A landscape with many valleys, sampled at points; each row gives a point and its height.
From any point a ball rolls to the lowest of the 5 points nearest to it. It stops when none of these is lower. Distance is the straight distance between rows; heights are no part of it.
K520: [142 124 161 119 165 155 182 148 163 107 123 131  98 157 104 128 101 147
 144 172 120 135 134 168 167  79 116 229 161  89 166 138  83 149 183 167
  71 115 110]  height 362
K321: [156 136 142 130 157 154 184 159 156 110 137 125 106 124 116 135 110 168
 146 183 122 123 139 155 148  72 103 226 167  99 167 131  93 146 176 158
  78 110 116]  height 540
K702: [166  95 156 128 162 140 167 132 125 138 177 124 140  86 170 155 107 157
  96 168 118 121 173 102  96 103  67 194 146 133 139 105 118 112 150 163
  74 126 145]  height 226
K577: [149 133 134 149 160 170 186 153 160 130 156 129 112 107 104 142 113 154
 127 177 117 113 124 153 138  69  91 223 166  99 144  99  92 146 170 159
  76 122 131]  height 312
K121: [ 74 138 103  94 111  99  99  89 129 155 141 122 147 121 159 133 144 131
 125  97 110 122 130  90 126 145 163  69  87 157  98 101 150  79  84 111
 150 132 150]  height 146
K994: [156 134 118 126 129 116 128 102 133 146 166 115 151  93 146 143 147 145
 116 152  97 104 140  60 108 116 100 132 115 155 134  89 133 116 132 131
 122 115 144]  height 213
K926: [122 132 138 127 155 149 152 161 122 118 117 141 125 141 111 119  99 136
 151 158 110 144 134 162 142 112 119 164 171  61 141 151 119 175 150 136
 117 119 109]  height 405
K209: [156 134 166 158 127 155 135 172 100 112  76 136 100 168  79 105 120 129
 163 142 127 139  94 211 174 136 127 131 162  79 133 197 112 162 161 115
 152 137  88]  height 150
K339: [175 104 156 143 179 163 198 149 147 153 156 131 103  91 123 138  97 179
 116 180 116 138 150 144 147  74  78 252 184 122 166  93  89 150 203 162
  60 104 111]  height 331
K412: [140 111 157 120 159 152 172 172 134  97 106 141 116 176 100 116  95 124
 149 166 116 157 122 185 163 112 135 211 170  70 144 162 103 157 169 155
  90 135 100]  height 348
K314: [142  87 136 119 112 129 113  94 123 172 174 132 139  65 177 171 153 129
 100 141 128 103 152  72  90 120  88 134 104 170 131  72 136  90 140 136
 118 128 178]  height 208
K886: [ 91 141 108 101  99 123  86 105 120 148 127 143 130 142 142 120 143 107
 128  91 125 134 107 112 124 162 164  57 118 144 103 103 143 102  86  99
 154 136 131]  height 112
K783: [159 138 124 145 135 140 117 157 108  95  85 131 130 157  99 115 115  81
 137 124 138 114 106 201 152 154 140 110 148 101 117 182 130 131 132 124
 168 145  95]  height 214
K963: [166 112 138 126 154 126 161 120 134 136 178 115 143  82 160 146 129 172
 105 146 112 125 150  86 120  96  85 167 125 147 153 103 132 130 156 145
  95 117 128]  height 366
K363: [119 141 126 124 134 143 129 161 114 108 120 152 124 162 117 118 105 110
 139 159 120 151 126 166 134 131 121 150 172  75 149 156 106 160 148 132
 130 129 111]  height 176
K461: [ 84 143 121 103  90 106  86  98 134 150 124 140 134 144 152 133 152 110
 117  93 122 128 110 117 132 173 164  54  98 153  81 108 150  89  81 103
 154 125 147]  height 120
K969: [103 135 120 110 105 121 102 122 118 113 112 142 125 147 126 114 142 124
 132 104 133 142 108 115 107 135 154  96 124 134 122 110 146 147 105 114
 141 133 125]  height 108
K232: [173 132 128 122 137 126 131 107 120 156 180 114 146  78 150 140 118 151
 108 156  99 114 149  64 107 116  95 159 119 150 137  85 130 129 140 133
 107 118 144]  height 279
K811: [ 81 129 100  96 121 108 113  92 123 148 153 115 144 119 157 136 141 131
 129  93 112 120 142  92 114 138 155  72 107 167 115 105 151  79 101 121
 140 120 153]  height 114
K246: [137 131 134 151 139 134 125 137 109  91  79 115 129 173  94 113 128  89
 130  91 152 133 105 190 158 146 156  88 129 128 115 183 152 142 121 108
 154 144  88]  height 343
K995: [111 140 116 125 144 138 157 172 126 111 122 137 114 150 124 122  98 139
 138 154 118 146 128 160 134 104 112 182 160  79 144 139 116 156 152 141
 112 128 124]  height 342
K528: [160  92 136 125 137 136 156 100 128 155 180 131 132  75 182 149 117 155
  97 159 119 120 182  60  96  96  78 183 116 150 149  90 132 135 151 151
  81 116 150]  height 472
K903: [151 134 132 142 135 145 115 153 114  99  81 143 132 160  86 131 116  91
 143 129 125 126 107 189 159 141 118 117 147  78 128 169 117 147 140 133
 156 138  90]  height 64
K275: [ 77 143 129 110  91  90  80  88 142 149 119 139 150 146 137 130 163 116
 132  91 135 117 110  89 125 163 170  65  90 152  78 114 148  82  60 102
 161 150 136]  height 268
K391: [160 122 128 124 128 128 146 120 132 129 175 123 139  85 142 140 131 154
 108 150 112 111 149  81 111 118 102 146 125 141 138 102 137 127 155 141
 116 116 137]  height 314
K204: [101 138  92 103 118 130 126 115 127 124 153 112 158 113 150 133 151 128
 129 108 108 106 130  86  97 122 135 102 113 160 106 101 144 100 113 124
 141 131 157]  height 99
K996: [150 113 169 123 154 160 169 175 122  93 106 153 101 179 103 115 103 120
 139 156 130 157 122 191 163 124 130 199 161  72 144 157  93 154 169 159
  97 147  89]  height 334
K794: [115  80 140 128 107 114 108  70 131 163 192 121 142  70 186 165 157 130
 115 124 147 132 176  46  79 135 101 114  84 193 134  69 145  83 106 143
 118 123 176]  height 175
K186: [129 138 122 127 140 132 122 156 124 119 104 144 124 153 105 134 100 114
 135 150 106 143 121 173 152 119 126 134 160  83 142 154 112 155 137 138
 136 131 112]  height 142
K578: [ 82 127 118 118  62  75  74 111 140 134 113 131 152 141 136 106 163 129
 155  82 148 136 110  82 118 163 165  35  86 164  72 123 166 100  43  90
 165 159 138]  height 285
K550: [154 137 145 134 173 159 183 157 149 123 142 141  93 136  99 133 102 171
 133 173 109 135 141 164 172  67 105 243 174  91 165 129  73 143 195 157
  78  99 106]  height 543
K751: [165 121 149 139 162 153 193 154 150 126 152 136 105 103 112 129 100 170
 135 180 118 137 145 142 140  81  87 237 171 109 163 112  87 160 183 160
  71 102 118]  height 340
K742: [153 108 125 117 120 134 120 110 123 157 178 112 148  75 163 150 132 133
 110 161 114 109 159  56 102 111  88 140 124 162 143  82 125 123 143 140
 123 123 168]  height 229
K611: [121 140  95 114 122 133 149 114 114 127 154 113 151 102 134 129 145 119
 131 120 110 108 129  79 101 127 144 114 110 153 118  99 152 103 125 125
 124 128 155]  height 138
K335: [151 133 131 119 124 125 114 155 117  90  74 134 135 174  98 135 139  98
 123 111 141 130 118 173 142 158 144  90 140 113 124 178 140 153 120 133
 155 135 100]  height 179
K376: [130 114 156 127 149 138 170 168 116 104 107 144 121 170 101 102  98 142
 161 157 125 157 121 166 144 114 116 190 166  65 142 167  97 169 169 150
 112 140 101]  height 316
K156: [ 92 143 106 113 116 128 129 117 125 131 150 131 148 124 136 124 132 121
 137 111 121 117 115 101 100 122 147 107 134 127 123  98 164 110 120 122
 128 128 138]  height 109
K944: [169  96 171 142 173 176 198 135 151 155 177 136 107 100 135 123 100 190
 114 185 115 125 158 133 137  78  65 242 182 107 166  74  94 140 201 163
  63 114 103]  height 328
K417: [120 122 104 129  88 109  77 121 116 142  65 118 130 166 105 115 126  89
 143  95 138 114  89 155 138 162 182  52 118 137 108 149 146 141 100  90
 181 125 119]  height 772
K968: [162 111 126 126 127 125 130 107 127 165 173 107 150  72 162 135 134 146
 105 170 105 124 165  60  98 101  83 156 116 154 138 101 134 132 138 137
 106 120 157]  height 247
K957: [123  63 136 124  91 117 112  63 150 169 196 123 158  55 193 155 172 139
 125 128 150 137 172  32  75 133  93 116  70 188 118  52 159  84  95 132
 103 128 178]  height 164
K956: [151 116 166 137 154 152 160 162 114  95  98 145 101 175  99  94 105 133
 154 136 124 161 110 185 164 132 127 181 154  76 140 175 104 176 148 141
 117 138  80]  height 151
K690: [161 129 168 148 145 145 151 167 100  91  86 135  96 169  84  98 110 121
 152 123 140 149 108 200 175 129 134 156 151  71 138 199  98 173 158 132
 136 146  84]  height 104
K982: [ 93 135 128 125  72  84  64 106 146 141  97 125 135 162 117 125 157 100
 120  71 166 131 102 132 127 177 175  37  80 163  66 143 156  97  62 101
 163 143 127]  height 40
K942: [128 124 129 141 131 122 111 135  84  99  63 130 129 186  71 107 128 106
 128  82 149 125  84 180 157 170 174  66 119 131 114 198 150 133 116  91
 194 147  82]  height 288
K854: [ 93 140 134 124  75  85  67 107 147 139 111 130 144 146 125 120 164 117
 126  87 152 125 115 113 117 175 171  48  73 154  72 127 151 104  45  95
 166 144 129]  height 105
K688: [ 81 141 129 106  97 100  74  87 128 146 133 134 143 137 142 128 157 119
 123  90 123 123 120  98 124 156 161  57  99 151  95 104 149  87  75 102
 153 138 144]  height 147
K918: [107 137 125 127  76 110  67 111 143 147  80 133 130 156 129 121 154  98
 127  82 144 119 102 150 132 177 171  38  93 140  87 131 136 105  75  83
 176 142 138]  height 79
K347: [125 129 122 139 131 124 118 134 107  96  67 124 129 183  94 114 129 108
 128  93 147 130 101 175 141 170 152  88 124 133 113 189 139 149 108 122
 164 140  92]  height 280
K295: [ 90 137 103 114  97 132 110 125 124 137 143 133 145 144 134 122 138 112
 131 103 126 137 112 108  98 137 157  87 135 139 110 106 146 116 109 111
 142 121 149]  height 43
K277: [116 131 108 137 112 116  98 122  96 126  57 107 132 181  80  99 140 114
 144  83 159 114  99 163 153 188 168  57 114 141 112 166 143 133 100  89
 183 127  93]  height 370
K140: [172  89 161 131 161 167 177 140 138 161 165 128 126  80 150 152 101 144
  89 198 105 122 165 110 106  87  62 214 154 118 141  87 112 126 171 171
  73 117 133]  height 304
K425: [144 127 136 136 151 142 168 133 135 122 185 129 121  95 158 146 119 159
 102 130 113 122 143 124 134 100 111 161 137 124 147 118 134 114 167 153
  92 109 126]  height 172
K248: [115  78 136 128 112 119 114  68 138 170 183 123 143  59 184 171 164 127
 112 136 142 128 180  46  71 114  66 126  78 174 140  64 139  73 121 147
 103 112 180]  height 183
K593: [169 144 185 149 161 154 151 177 104  92  76 124  77 178  80 105 108 122
 152 128 155 144  99 226 188 128 149 149 160  89 147 203 108 166 170 128
 143 142  77]  height 113
K556: [176  97 160 146 171 166 187 145 144 154 170 128 137  77 141 142 106 161
 105 196 109 117 147 132 125  68  65 223 175 115 148  76  96 141 170 156
  79 123 125]  height 305
K75: [140 155 167 175 155 146 123 172  79  77  60 118  85 186  53 101 107 111
 147 131 152 125  79 227 179 143 143 126 138  89 127 198 114 154 150 103
 169 149  89]  height 152
K505: [124 143 110 133 157 149 147 156 123 122 134 135 122 128 139 126  94 133
 137 138 110 146 131 155 136 105 117 162 170  84 157 141 115 162 149 140
 103 108 136]  height 241
K629: [121 148 118 118 142 141 122 153 118 126 109 154 125 149 110 139 108  99
 121 142 109 143 122 166 140 115 123 133 166  78 142 155 112 161 140 131
 134 124 114]  height 128
K997: [128 148 122 134 140 131 142 112 139 118 158 131 124 127 129 138 127 144
 112 129 109 113 132 109 135 112 109 156 132 134 140 128 133 113 140 128
 102 104 125]  height 281
K991: [ 76 149 117 106  80  85  81  94 144 151 114 124 152 138 139 120 153 129
 137  83 124 135 106  78 111 161 160  52  76 154  70 106 153  83  50  99
 159 139 126]  height 544
K967: [112 136 112 148  91 115  71 116 108 130  52 112 147 165  84 106 127  84
 134  94 154 106  82 164 141 184 185  53 103 143  91 155 148 129  77  78
 198 138 112]  height 341
K13: [109  85 113 137 111 101 103  80 151 171 171 111 159  54 176 145 165 152
 127 101 144 140 153  32  98 140 107  91  70 198 113  59 140  94  87 113
 130 123 177]  height 239
K442: [176 113 149 146 172 164 189 139 141 145 156 129 108  95 122 133 104 174
 131 176 114 130 145 146 146  80  79 235 179 110 166  93  85 150 186 163
  72 111 122]  height 293
K507: [127 101 116 128 108 106 107  92 147 164 163 111 150  69 185 146 165 147
 130 100 134 120 171  57  91 135 128  94  80 191 119  74 137  89  91 116
 131 121 175]  height 262
K341: [136 155 163 173 167 142 134 158  79  78  59 113  70 193  52  97  94 108
 150 135 153 138  86 233 199 132 146 146 142  91 147 209 102 164 148 112
 166 143  86]  height 145
K19: [134 115 143 116 154 151 179 153 139  95 115 136  99 165 107 125 107 140
 149 169 108 142 131 170 168  85 125 226 174  86 154 144  91 148 169 155
  79 120 105]  height 351
K124: [ 90 125 100 117 108 103  86  82 149 160 140  96 156  80 146 138 155 148
 147  99 135 115 142  51 112 131 144  83  64 186 100  86 149  79  62 100
 144 127 170]  height 187
K262: [104 136 103 130  92  97  62 124 118 130  66 116 136 161  99 114 123  81
 131  84 148  94 110 163 136 174 184  37  97 143  79 157 143 122  67  88
 191 128 127]  height 136
K769: [162  94 145 122 152 120 155 119 122 146 173 112 142  76 177 144 120 159
  96 148 131 117 185  78 104 104  73 187 127 136 156 105 123 116 149 142
  76 122 147]  height 367
K146: [104 140 107 112  98 120  95 126 124 143 107 139 131 156 129 105 145 108
 137  89 134 127 104 135 117 155 156  66 118 126 120 113 142 138 107  92
 159 125 136]  height 177
K764: [175 120 149 150 169 158 180 157 152 148 175 122 124  84 134 135 113 160
 115 188 117 125 141 135 126  83  82 223 169 116 141  82  94 139 173 163
  76 129 134]  height 269
K440: [139 145 117 122 125 127 141  95 132 125 161 137 142  98 126 131 138 139
 128 135 119 109 132  79 107 115 125 134 119 144 134  95 141 112 127 130
 127 120 136]  height 189
K464: [128  97 125 112 117 114 113  74 138 167 172 107 147  58 182 161 163 120
 105 127 147 105 171  65  77 130 103 123  86 185 130  86 133  89 106 148
 115 130 196]  height 181
K255: [ 89 131  88 100 115 108 102  89 137 136 150 122 144 104 153 140 146 141
 133  87 119 104 140  89 121 140 158  74  92 164 110 109 147  79  98 119
 150 122 159]  height 173
K852: [ 80 126  94  96  98  87  92  72 126 144 135 119 159 105 143 130 141 146
 137 106 124 125 133  62 119 146 152  77  79 168  92  98 146  76  57 107
 156 131 161]  height 95
K801: [138 139 130 113 118 103 102 143 118  95  82 141 121 174 111 119 132 104
 113 123 142 131 118 161 130 151 143 104 137 126 124 158 128 149 112 138
 138 139 106]  height 119
K958: [140 125 125 125 112 109 111 135 115 105  69 131 120 171 100 106 130 101
 136  97 147 130 112 161 129 175 160  76 118 120 119 174 131 150 112 114
 171 143  96]  height 219
K27: [ 82 141 129 122  72  76  59 109 146 129 108 131 139 160 137 110 173 115
 130  71 156 130 111 106 132 179 180  37  77 158  63 131 180 112  52  94
 163 143 134]  height 62
K427: [112 128 106 134 102 115  78 125 113 130  65 112 142 167  98 111 129  86
 135  87 148 106  95 158 134 179 175  41 104 137 100 149 138 128  77  86
 190 133 113]  height 413
K331: [143 137 132 137 143 140 130 171 110 118  96 154 120 164 102 113 106 113
 140 144 114 134 121 171 148 132 116 133 171  72 135 170  98 166 135 131
 148 135 102]  height 236
K4: [103 120 102 125 110  84 102  79 131 158 154 118 154  91 159 137 149 155
 142  90 128 114 142  64 121 146 154  86  83 197 103  98 139  77  77 107
 143 124 149]  height 209
K245: [138 149 142 139 133 136 112 153 116 101  91 151 124 155 109 129 115  93
 129 137 102 140 111 181 152 143 121 130 159  82 124 163 116 157 140 135
 141 123 105]  height 202
K545: [134 137 136 159 146 139 110 142  92  86  73 122 130 169  86 110 121  91
 127  86 153 125  94 208 160 148 159  89 138 114 119 196 153 140 112 106
 168 159  88]  height 388
K8: [130 128 121 144 145 123 107 138  90  88  66 122 125 183  85 103 113 105
 117  81 145 128  93 187 158 174 168  78 124 132 127 201 149 139 116 101
 179 154  72]  height 296
K489: [168 130 181 131 145 144 153 172 117  98  95 140  95 178  92 103 114 124
 145 143 130 153 106 212 173 135 131 168 168  85 116 180 103 161 173 139
 119 144  79]  height 121
K229: [115 145 110 124 148 131 131 144 125 134 132 137 110 145 133 138 109 125
 118 145 113 148 133 157 135 100 129 142 148  94 147 154 117 147 146 131
 121 121 132]  height 69
K536: [120 152 125 122 127 132 140 109 133 117 139 135 121 117 119 123 136 140
 125 135 121 121 124 112 117 104 123 137 122 129 144 116 145 114 136 123
 111 116 142]  height 363
K928: [155  89 134 120 124 137 132 100 134 168 198 111 130  61 185 147 118 135
 100 169 130 133 168  47  85  91  75 154 125 154 159  84 137 132 149 126
 102 120 161]  height 277
K342: [127  92 129 130 100 107 109  80 150 168 183 110 139  51 173 162 163 144
 117 105 141 135 166  43  85 134 101 104  72 193 133  67 141  99  93 120
 127 122 172]  height 178
K533: [129 120 132 115 156 142 170 167 136 102 119 143 116 163 102 110  93 142
 145 161 112 150 127 167 139 101 122 201 163  74 145 165 101 154 161 155
 102 126 100]  height 354
K484: [134 124 167 132 142 144 167 172 113 101 102 137 107 166 100 106 105 134
 148 138 132 161 114 180 162 122 123 181 177  62 147 176 102 174 154 150
 102 143  82]  height 252
K26: [122 154 136 172 153 138 135 166  87  82  65 127 107 174  51  91 104 103
 162 126 157 120  77 217 162 145 127 124 148  73 134 188 120 155 137 104
 178 151  79]  height 245
K82: [114 152 106 121 107 126 128 116 123 113 135 135 140 118 117 114 143 123
 128 118 125 130 108  88 114 124 147 118 121 136 131  99 152 125 115 118
 120 112 141]  height 303
K771: [136 144 111 130 151 146 169 160 150 124 144 132 104 118 139 136 105 142
 121 142 115 140 144 149 131  91 115 173 154 108 144 136 114 151 157 156
  96 116 133]  height 289
K833: [162 104 148 132 158 119 158 124 131 145 179 117 135  88 172 148 114 161
  95 158 115 112 161  81 115 105  84 172 125 144 135 110 120 127 144 162
  94 121 129]  height 282
K973: [119 150 125 117 126 112 118 126 129 104 111 153 116 156 111 117 146 110
 128 127 139 146 118 128  97 139 139 113 131 118 144 150 130 137 117 134
 126 137 123]  height 103
K175: [114 116  93 116 117 121 119 107 126 155 156 104 151  83 162 163 146 135
 114  95 122 107 145  71 104 136 145  95  97 189 104  91 137  91 116 144
 144 131 166]  height 192
K127: [124  70 134 127  92 111 104  73 156 173 172 109 157  53 185 146 160 134
 116 119 143 148 164  38  92 134 102  98  71 191 118  50 148  92  97 110
 122 124 170]  height 106
K251: [166 122 143 138 158 144 177 145 139 139 166 129 128  91 159 146 110 144
  93 165 125 122 159 127 111  99  74 195 148 142 148 114 129 129 163 171
  83 132 137]  height 199
K673: [ 99 157 110 123  87 118  77 121 135 148  89 137 131 157 130 114 134  94
 140  84 137 128  98 148 128 161 164  40 123 139 109 131 136 134  98  92
 168 127 124]  height 157
K460: [149 137 123 129 161 166 181 173 148 120 155 122 126 101 130 127 110 160
 129 172 118 128 137 152 119  84 101 199 163 100 141 106 109 154 171 151
  92 122 138]  height 480
K687: [133 152 138 172 148 136 125 155  96  79  68 116 125 166  65 100 113  76
 139 112 147 123  98 222 164 155 133  94 150  98 123 189 133 147 133 118
 171 144  83]  height 298
K784: [ 93 136 118 132  92  95  63 114 147 133  65 117 144 166 115 123 147  83
 129  76 172 114  97 149 127 183 181  31  81 158  69 163 162 101  59  95
 180 143 130]  height 59
K144: [118 126 105 130  90 111  84 137 122 136  72 132 140 154 107 107 141  96
 133  97 141 126 115 129 143 168 169  56 124 133 111 141 138 145 102  94
 171 123 108]  height 627
K122: [109 154 112 108 122 121 122 124 125 104 125 137 114 150 115 116 140 115
 127 123 143 128 116 107  99 130 137 124 131 133 140 113 140 131 110 122
 120 125 127]  height 166
K471: [115 109 104 113 117  95 107  81 146 159 163 106 145  77 172 163 159 146
 133  96 143 125 152  62 107 135 125  94  75 190 120  87 133  90  93 139
 130 119 166]  height 237
K77: [126 122 159 124 170 144 179 160 139  99 111 147 115 173  99 112 102 138
 151 176 132 151 123 171 154 100 124 214 169  75 151 159  99 156 166 166
  85 139 102]  height 350
K397: [126 123 145 135 135 140 147 168 105 111 109 142 116 165 106 105  97 124
 156 160 114 153 115 168 145 128 117 167 171  74 149 164 101 172 148 146
 118 124  95]  height 306
K457: [156 127 141 149 164 162 184 157 148 132 157 126 109  85 130 125 107 149
 117 186 123 128 136 129 142  75  90 219 163 110 144  86  97 146 179 157
  81 111 123]  height 266
K225: [120 153 121 113 140 131 127 136 130 116 132 152 114 150 118 141 114 123
 116 143 117 145 129 153 130 117 129 135 153  93 144 154 119 148 142 125
 125 115 129]  height 111
K483: [136 148 115 115 126 137 141 116 137 124 158 120 135 105 126 127 140 134
 127 135 112 104 122  83 112 106 130 122 124 138 135 110 145 116 128 129
 119 117 149]  height 207
K543: [ 89 133 123 131  82  80  46 110 159 132  83 128 139 163 129 107 151 110
 134  62 176 123 104 124 120 184 179  29  69 160  68 148 165 102  54  94
 171 142 126]  height 52
K431: [145 143 127 144 157 152 181 159 146 131 168 127 123 101 150 152 112 156
 106 135 114 119 141 145 134 102 109 183 150 122 146 112 125 142 164 151
  86 134 137]  height 184
K936: [ 91 139 104 108  95 124  97 116 119 141 119 125 129 148 147 121 148 106
 137  88 121 150 106 122 110 148 151  74 123 137 118 111 151 135 108  99
 155 125 143]  height 101
K943: [133 141 125 122 134 125 117 151 123 110 104 157 123 166 120 135 125  97
 123 137 125 140 124 158 141 129 124 115 155  93 147 157 122 144 133 130
 132 138 109]  height 132
K437: [150 143 163 170 147 140 142 160  97  89  76 130  96 174  59 104 110 120
 154 132 150 134  88 214 190 134 139 145 150  79 146 196 113 173 164 107
 159 148  91]  height 122
K721: [123 116 120 117 113 120 129 106 129 149 159 105 151  73 174 162 153 128
 115 113 120 110 163  71  98 119 135 110  99 191 117  97 134  88 122 153
 130 122 170]  height 448
K393: [131 162 116 127 154 143 150 134 146 120 157 141 109 119 145 139 127 143
 111 131 113 133 137 129 139 114 124 146 148 110 155 145 133 133 153 132
 107 120 128]  height 127
K935: [145 119 155 142 144 142 150 176 108 106 102 150 120 168 103 104 109 134
 153 141 124 152 103 179 153 128 118 166 166  59 137 165  96 172 159 138
 132 141  85]  height 158
K318: [106 116  94 105 118 127 132 106 131 140 154 107 145  95 164 149 145 123
 135 103 121 110 143  93 104 135 149  87 110 170 125  94 135  87 105 129
 137 135 168]  height 68
K598: [144  92 131 118 110 141 111  89 138 170 180 116 126  56 180 164 141 114
  93 154 120 125 157  53  91 106  73 140 108 163 151  83 132 110 147 135
 103 125 185]  height 292
K888: [114 143 126 118 102 110 115 127 119 101  97 146 131 163 112 125 127 115
 133 109 146 134 116 128 113 140 143 103 130 122 126 133 132 149 114 122
 134 124 125]  height 91
K23: [104 156 120 123 132 119 125 121 121 113 131 153 112 142 122 130 133 138
 122 135 119 124 124 130 122 121 130 134 134 124 143 132 123 122 141 120
 113 117 131]  height 231
K109: [149 116 103 119 127 131 124 111 136 154 172 101 157  68 150 147 140 114
 115 150 111 101 145  67  96 113 109 133 111 162 124  90 134 104 122 148
 123 123 169]  height 242
K551: [137 134 132 132 154 151 179 165 159 116 136 134 111 144 109 117 105 146
 144 175 116 136 128 157 133  74 104 220 158  92 144 140  96 148 164 152
  79 119 120]  height 457
K735: [116 154 121 127 134 126 114 138 128 104 107 160 120 161 115 138 132 119
 111 144 114 145 118 134 128 117 140 124 143 113 149 146 124 141 131 131
 105 118 132]  height 123
K830: [139 148 158 176 149 136 138 166  92  92  74 121 100 164  61 105 107 109
 154 138 151 131  87 215 173 151 129 131 145  74 137 188 112 159 145 111
 172 140  80]  height 159
K377: [102 140 103 120 122 140 123 118 136 123 142 120 153 109 138 127 129 118
 138 109 122 121 128  90  93 130 143 104 125 151 117 100 158 100 112 125
 132 120 147]  height 107
K488: [120 138 115 125  98 107 100 145 118 113  87 139 125 170 109 113 138 114
 125 118 139 138 106 135 115 150 152  98 126 124 135 144 137 150 105 117
 143 127 114]  height 42
K806: [142 150 121 128 142 143 160 133 128 133 160 134 118 107 150 140 136 154
 100 138  96 120 141 119 130 111 112 156 141 121 154 135 135 119 168 134
  94 114 128]  height 165
K333: [151 146 141 148 128 137 122 165  99 112  95 142 121 159  94 118 105 103
 148 142 130 133 104 184 164 152 125 124 151  68 126 171 111 162 140 131
 149 137  88]  height 384
K54: [144 147 144 167 142 156 135 170 112  95  72 133 117 157  81 106 112  94
 144 126 135 127 109 217 168 141 131 123 155  70 130 189 115 160 147 116
 155 145  86]  height 246
K661: [ 98 122  90 115 108  97 114  93 128 150 160 108 137  86 161 156 154 146
 131  86 111 110 157  67 107 134 144  86  81 190 117  98 139  85 102 121
 143 119 172]  height 140
K161: [ 96 155 106 119  82 121  72 109 140 146 109 141 129 156 136 122 148  96
 133  86 134 140 109 138 131 172 173  35 107 140  82 126 147 114  83  99
 165 136 136]  height 90
K211: [134 123 122 135 127 121 102 134  97  99  63 128 126 182  90 100 126 100
 142  89 153 123 103 171 150 171 166  77 114 137 116 183 143 140 114 102
 183 137  82]  height 273
K83: [126 125 109 119 101 107 111 131 116 102  96 147 126 174 108 123 148 113
 130  99 143 138 114 135 106 154 150  96 121 141 133 156 126 154 115 127
 152 131  97]  height 126
K898: [124 130 106 116 125 134 133 116 133 131 161 110 149  96 150 153 146 120
 133 124 127  97 138  81 107 116 138 104 100 155 123  91 146  97 129 143
 132 121 158]  height 206
K291: [153 143 126 136 143 128 153 110 124 130 173 131 126 100 138 141 122 157
 107 139 109 112 135 101 126 119 102 156 128 129 140 108 131 113 155 138
 106 116 134]  height 238
K199: [112 108 113 122 100  87  92  80 158 157 157 106 147  66 156 134 155 158
 127  98 145 122 156  46 106 138 133  80  76 195 102  84 135  90  90 110
 137 125 172]  height 291
K99: [131  86 137 129 102 131 116  70 132 182 185 122 134  58 192 167 147 129
  97 150 125 114 172  54  85 115  72 127  91 172 144  73 136  78 145 141
 105 127 187]  height 100
K988: [ 82 142 120 129  68  72  51 114 143 133  80 114 130 170 120 105 145 108
 137  58 177 131 104 146 127 178 188  28  68 155  69 162 165 103  51  80
 183 155 124]  height 58
K21: [162 133 138 141 158 157 185 151 146 129 169 133 124  95 147 144 119 146
 105 176 115 123 138 137 128  91  95 202 167 105 143 107 105 137 169 166
  85 130 137]  height 230
K111: [119 143 119 126 145 152 152 160 139 123 151 121 108 131 147 134 108 149
 131 148 102 143 132 150 128  97 124 165 143 102 149 139 109 142 161 151
 101 121 127]  height 170
K178: [138  92 125 122 125 109 116  80 136 157 172 110 148  70 195 158 160 133
 115 112 143 114 170  72  88 140 116 111  78 201 130  74 137  93 100 129
 119 125 176]  height 191
K317: [110 162 123 120 145 133 139 130 132 129 131 155 106 142 121 138 119 129
 116 141 111 139 132 150 138 113 126 138 142  98 149 144 130 132 148 135
 113 115 133]  height 92
K65: [151 134 166 153 143 151 158 176 106  97 100 133 100 182  93  90  98 125
 146 143 124 150 108 201 156 145 120 165 156  72 144 182 106 180 165 131
 132 137  76]  height 86
K822: [ 99 127 107 105 118 108 115  96 134 151 162 109 151  94 169 136 144 148
 128  98 121 118 151  76 112 133 147  93 100 179 114 112 142  76 113 128
 133 116 159]  height 84
K573: [167 116 143 122 175 150 187 150 155 129 152 134  90 132 119 136 100 175
 125 178 116 132 144 160 168  75 108 234 176 112 166 124  72 148 199 161
  72 109 119]  height 528
K572: [ 65 127  99  97 103  86  93  79 145 151 136 105 159 106 151 123 160 137
 141 116 129 118 131  53 111 142 162  73  72 174  91 101 147  87  70  99
 156 134 154]  height 33
K310: [ 90 146 105 106 117 135 109 109 123 145 142 128 132 124 138 118 134 121
 126 107 119 130 126  89 109 131 152  85 132 149 113 106 150 103 106 123
 144 123 159]  height 80
K921: [150 133 133 143 156 157 176 158 156 116 139 114 115 112 113 127 104 155
 131 178 121 130 136 151 128  84 108 216 165 105 150 113  93 149 172 157
  71 107 128]  height 484
K502: [156  86 133 125 134 127 127 101 131 158 186 116 141  57 180 139 109 151
 108 167 117 125 186  58  97 102  73 171 116 146 161  88 138 139 144 132
  91 116 162]  height 309

Where does a ball stop that starts at each point below?
K528 => K318
K769 => K229
K551 => K65
K520 => K65
K688 => K982
K545 => K488
K502 => K318
K942 => K488
K8 => K488
K963 => K229
K833 => K229
K277 => K488
K751 => K229
K391 => K318
K232 => K318
